Each row is a point on a landscape with many valleys, with its height.
A ball rolls from a point to the lowest of its 2 nearest points, and stops where none of them is lower. Distance is the straight distance between rows; heights are no part of it.
Q904: [142 167 100  69  92 131 103 105  83  91  96 114 115  97 124  98 123  89
  62 121  95  97 115  86]  h=24.7
Q459: [114 119  88 114  83  71  91  81 103 121 102 118  72  89 136  78  95 120
  88  94 112 111  93 106]  h=30.9
Q886: [139  80  95  73 143 104 102 122 118  77 103  72  96 114  83  91 107  71
 122 125  94 126 108 140]  h=54.8
Q13: [ 53  99  55 124  88  80  93 133 108 125 141  71 111  93 105  94  99  76
  78 113  86 113  99  79]  h=33.1
Q195: [131 149 135  67  80 152 131  88  68  97  78 119 113  84 106  94  92  85
  81  90 111  92 108  77]  h=15.0
Q316: [ 55  55 120  68  94 117  68  60 116  98 123  71 131  78 107  81  88  88
 117  66 110  59  92  80]  h=7.5
Q689: [ 92  90  64 133 129  95 113 111 125  63 105 100  84 110  92  50  88  90
  81 113 112  96 135 161]  h=56.1
Q775: [102  91 102 108 126  67  58  99 108 118  84 115  77 100  74  90 147  96
  97 115 100  74 110  96]  h=55.4
Q470: [152 128  93 139  94  70  94  93  88 131 120  99 119 116  78  85 152  85
 107 156  73 138  77 104]  h=27.6
Q113: [ 91 117  77  87 104  68  91 131 118 101 128 132 106 102 122 115 104  98
 100  83  64 144 110 129]  h=58.3
Q64: [ 82 122 104  99  86 127 113  82  60  77  45  79 117 114 118 147  96  84
  89 128  95  55  88  67]  h=46.8
Q871: [115 105  59 151 104  52  93  89  94 103  93 136  96 137  94  67 117  92
  91 150  97  88  88 142]  h=51.2
Q493: [ 87 128  73  83 110 118  87 105  90  50  88  88  64  94  88 135  60  86
  82  91  93  77 135 133]  h=24.4
Q368: [ 93  79 104  55 104 165 120 117  87  92 117  95 112  89  96 102  68  70
  92  82 129 106 103 101]  h=25.5
Q200: [ 97  90  57 105  53 110  84  99  75 124  94  99 109 126  90  72 100 122
  84 111 113  77  96  94]  h=38.9
Q501: [ 90  66  70  95 143  98 100 111 138  63  98  75  93 107 105  83  81  96
 112  92  96 130 133 151]  h=55.5
Q536: [105  93 123  82  97 128 117 125  83 121 105 153 119 104  94 155 111  99
  86 101 115 117  71  70]  h=18.8
Q247: [ 89 107  81 110  63 111 106  90  67 104  73  78 119 122 109 103 107 105
  81 133 100  76  79  62]  h=42.2
Q989: [ 50  84 108  99  88 136 108 114 121 122 125 154 127  82  95 121 117  96
  75  87 113 112  81  78]  h=9.8
Q331: [ 67 102  76 154  79  80 102  99 119  92  86 146  93 124 104  63 125  96
  87 135  94 108  70 126]  h=47.9
Q574: [ 88 109 113  52  91 151 108  92 101 111 125 136  92  74 103 111  64  74
  97  55 105 108 109 103]  h=23.5
Q606: [126 109  97 119  99  66  75  97 115 142 130  70 106  87  88  76 148  80
 113 125  80 140  87  78]  h=35.6
Q201: [ 71  75 105 121  73  67  70 101 136 136 143 101 126  90  92  51 108 120
 142  76  63 120 104 107]  h=28.3
Q436: [100  85  75 149 107 121 132 123  91  81  83  87  94 120 101 101  85 136
  81 135 133  82 101 108]  h=57.8
Q519: [ 82  63  99  97 106 138  99 123 121 121 121  85 109  95  75  70 125 117
 102  97 116 104 109  95]  h=22.4
Q253: [118  99  75 142 119  34  69 114  86 147 107 132  91 111  76  83 128 102
  96 129 113  83  96 109]  h=53.6
Q544: [113 110 139  83  89  80  85  88 113 109 149 118 118  64  96  41 110  78
  94  60 108 105  81  83]  h=23.7
Q14: [ 70  97 142 106 100 101  98  93 138 120 142 140 125  67 107  75 138 116
  89  67 106 118  83  74]  h=17.9
Q613: [ 78  89  92  99  92 140  92 119  98 142 107  78  82  79  64 106  91 121
  98  94 124  62 135  72]  h=26.6
Q646: [133  67  83 112  81  98 111  96 122  98  99 123 120 110 116  63 102 103
 114 113 110 169  57 131]  h=64.3
Q308: [ 87  85  89 140 134  59 146 143  94 101 117  87 109 129 109  96  85 118
 106 106 104 123 100 122]  h=57.4
Q343: [134 152  80  92 108 115 105 119 115  77 122 104 109  99 115 100 123  63
  68 147  84 121 103  97]  h=25.3
Q243: [133 112 124  83 132  76 109 117  98  74 113 107 119 116  80  76 131  61
 107 105  79 121  88 118]  h=53.7
Q952: [ 99  94 102  85 117 113  95 116  87  88  79  36  73 113  64 102  96 100
 130 101  91  81 133 104]  h=31.6
Q176: [143 102 105 103  81 104 109 100  72 131  85  71 117  98 106 103 113 100
  98 131 120 103  74  50]  h=35.9
Q924: [145 107  80  97 124  75  62 104  98 100  66 102  81 114  85 119 135  84
  96 151  98  77 113 109]  h=56.9
Q318: [124  63  96 102  85 105 125  91 112  83  90 105 109 108 113  99  85  68
 116 134 112 134  40 101]  h=63.4
Q162: [101  71 114  88 119 146 107  62  66 114  55 102  91  89  92 140  83 114
  93  80 138  52 122  74]  h=17.2
Q854: [135 107 109  79 133 100 117  90  83  97  74  59  82  97 138 143  95 110
  94 111 122 102 118  77]  h=25.2
Q669: [ 71  96 121  67  79 110  83 103 117 121 131 101 127  83  86 140 124  83
 118  70  61 141  75  71]  h=15.1
Q141: [ 75 113 109 121  93 147 117  87 104  88  72 102  61 100  81  92  98 144
  89  91 117  74 139 117]  h=19.1
Q541: [ 96 107 111 113 133  86 106  81 108  78  90  42  82 111  82  49 113 108
 123  93  86  92 136 133]  h=34.8
Q218: [ 44  84 131 118  93  97 118  98 141  90  86 105  74  92  92  82  94 115
 131  73  88 126  93 111]  h=42.9
Q161: [ 60 109  91 128  82  73  75  99 129 109  99 158  97 106  94  96 152  93
  85 112  69 114  75 103]  h=44.3
Q282: [102  81  71  76  86  94  48  68  94 122  96  67  70  97 100 146  82 138
 108  74  91  63 138  97]  h=26.2
Q319: [132 112  90 120  81  92  93  95 123 108 127 132 131  96 120  91 143 108
  85 117  91 187  63 115]  h=65.3
Q65: [ 69  56  96  85 123  77  79 105 128 121 103  61  93  82 110 139  84 111
 139  78  88 122 112  89]  h=28.7
Q531: [ 76 108  70 124 108  43 120 132  99 107 119 108  96 126 106 102  75 100
 111  91  71 136 116 148]  h=57.9
Q677: [ 72  81  69 103  90  86  62  70 116 110 109  99  74  88 111 117  81 154
  92  66  98  76 143 119]  h=24.0
Q431: [ 76  65 112  87 117 119 100  86 112  90  96  60 116  89  97  58 116  81
  96  95 120  91  82  79]  h=15.9
Q723: [ 77  86  93  88  75  89  58  96 153 111 127 108 104  71 118  71  70 115
 127  63  78 118 126 118]  h=26.4
Q593: [ 99  88  86  94  72 100  79  81  98 142  72  88  58 102  98 147 103 135
 130 101  96  96 106  89]  h=29.5
Q353: [132 149 105 103 116  75 103  91  81  91  97  69  91 114 101  50 116 108
 101 100  87  90 134 111]  h=37.7
Q911: [ 87  88 139  91  94 129 135 105 127  95  82  97  79  96 100 106  94 106
 145  91  91 147  80 108]  h=41.4
Q506: [108 112 142 124  91 114 142 135 104  85  89 113  80 116  75 112 109 103
 127 116  96 122  70 103]  h=39.1
Q710: [ 96 114 125  92 111  91 116  94  74  46  58 124 117 118 113 129 100  64
  86 113 105  62  65  91]  h=50.0
Q768: [ 81 131 120  79 105 110 117 107 106  71  92 129  73  86 118 130  66  71
  88  85  99  99  98 117]  h=20.1
Q507: [117  91  96 118 126  49 140 137  61 115 132  86 138 132  90  95  93  93
 104 103 105 127  75  99]  h=58.0
Q111: [ 96  85 123  82 121 110 109  55  91  91  70  71  88  90 122 115  86 123
 101  65 117  86 116  89]  h=21.6
Q471: [112  55 105 102  76  97 113 116  81 133  79 105  79 115  81 122  86 134
 127  97 124 108  71  91]  h=30.0
Q267: [129  72 111  94 124  44 110 125  84 125 141  97 117 100  88  73  96  93
 112  74 118 135  85  98]  h=58.6
Q115: [138 127 117 104  82  88 119 114  93 100  97 142  87 110 115 104 107 111
 100 107  95 122  70 113]  h=35.3
Q447: [ 41  97 131  95  96 111  86  51 114  99 103 128  81  64 116 124  64 116
  99  42 100  55 126  93]  h=19.3
Q486: [128 137  66 135 111  74 112 111 119  98 135  99 114 113 113  70 127  65
  93 159  67 145 103 129]  h=8.9
Q982: [127  83  88 129  91  93 124  95 110  72  86  82 107 126  95  69  98  64
 117 158  95 106  65 121]  h=62.3
Q461: [ 63  95  69 108  82 116  84  95 117 133 129  64  90  64 119  98  77 100
  83  92 116  88 121  62]  h=29.7
Q789: [ 68 118 120  95 135  97  93  70  89  63  98  46  78  65 101 101  73 105
  87  59 114  74 143  90]  h=24.5
Q184: [125  70 112  60  97 100  84  97  45  84  60 101 122 110  75  98  73  85
  92  75 128  57  90  98]  h=29.6
Q118: [ 77  90 121  59  78 124  72  83 101 129 128  87 126  73  99 112 102  97
 120  76  85  86 102  65]  h=8.4
Q504: [ 80 101  91 119  84  67  68  80 134 129 103 105  92  85 113 103 134  83
 108 120  70 133  76  80]  h=40.4
Q876: [122 115 108  97 121 119 107 124  68  56  65  62  74  93  68 129  63  77
  98 115 117  63 127 103]  h=28.1
Q303: [ 83  93  52 143 130  94 120 133 109  93 122  88 103 111 117  76  89 129
  66 110 121 108 132 128]  h=56.8
Q758: [135 114  92 108 114 101 123  96  98 120  87  79  91 102 155 133 113 128
  96 133 118 129  88  70]  h=29.4
Q660: [ 51  73  83 111  85  94  72  36 118  70  99  95  80  67 100 109  50 146
  88  46 108  71 139 119]  h=21.9
Q44: [146 120  94 121 114  93 129 124  91  53 107  81 138 134  94 104  89  59
 135 154  68  97  70 120]  h=61.1
Q329: [114 108 104  86  78  86  93  74 100 114 119 128  98  73 118  57  79 108
  78  61 137  86  88  93]  h=27.5
Q745: [133 132  93 141 114 104 129 145 105  47  92 118 116 122 105 131  92  84
 112 157  89  63  68  94]  h=59.9
Q119: [ 98 100 130  86 127  78 111  92  95  67  72  96 113 124 110 105 128  78
 106 115  80 106  74  89]  h=52.1
Q202: [ 65  74  98  71 132  89  73 112 149 111 127  91 101  73 131 123  83 117
 116  55  92 121 142 110]  h=27.7
Q325: [132 141 113  63 105  69  78  73  71  79  66 104  79  94 113 118  95  83
  92  91  87  74 111  97]  h=42.5
Q896: [135 151  88  71  90  76  93  97  74  88  94  76  89 123 108  93  90  85
 110 103  61 109 115 115]  h=40.3
Q107: [ 90 104 112 119  92 156 106  51  77 106  44 103  79  92  85 114 104 141
  83  92 127  43 135  84]  h=7.7
Q639: [140  72 114  59  98 101 108 135  53 111  86 108 109 114  70 120  78 103
 111  85 120  92  89  90]  h=25.9
Q673: [115 102  80 129 121 123 130 136 100  42  88 109 100 128 115 137  73 114
  90 137 107  60  95 118]  h=58.8
Q919: [110 140 133  76  47 150 101  78  67 129 105 139 139  89 101  71 115 112
  79  72  96  79  96  60]  h=20.0
Q274: [ 86 103 150  73  66 155  97  66  92 140 147 127 137  76 111  91  83 119
 115  54 104  72 107  66]  h=13.4
Q47: [112 130 122  98 100 117  97 114  87  86  60 119  77 122  68  96 125 130
  96  98  92  66 127 115]  h=27.0
Q214: [117  85 107  91  81 108  80 111 104 130 123 129 123  90  75 160 143  92
  91 100  90 148  64  73]  h=22.5
Q933: [ 35 106 121 103 106 108 124  96 104  82 100 113  77  77 110 132  67  91
  80  62 108  79 103  90]  h=15.6
Q481: [ 98  68  73  82  79 109  79  99  68  79  81 101 109 132  71  78  86  90
  89 100 106  59  95 121]  h=34.0

Two balls start at each pair of points below. Name the first point that both come to, or write never.
Q646 and Q911 | never
Q506 and Q886 | never
Q353 and Q775 | never
Q113 and Q501 | never

For each start below, name the point where the ball stops.
Q253 | Q486
Q593 | Q933
Q896 | Q933
Q436 | Q639

Call two points neighbours if one is among the 2 nearest of the other. Go from one point of each pair to the other, from neighbour to neighbour, staying as low as possible. Name the highest point that can't be avoided.
Q989 and Q195 | Q214
Q195 and Q486 | Q343
Q933 and Q107 | Q789
Q316 and Q195 | Q919
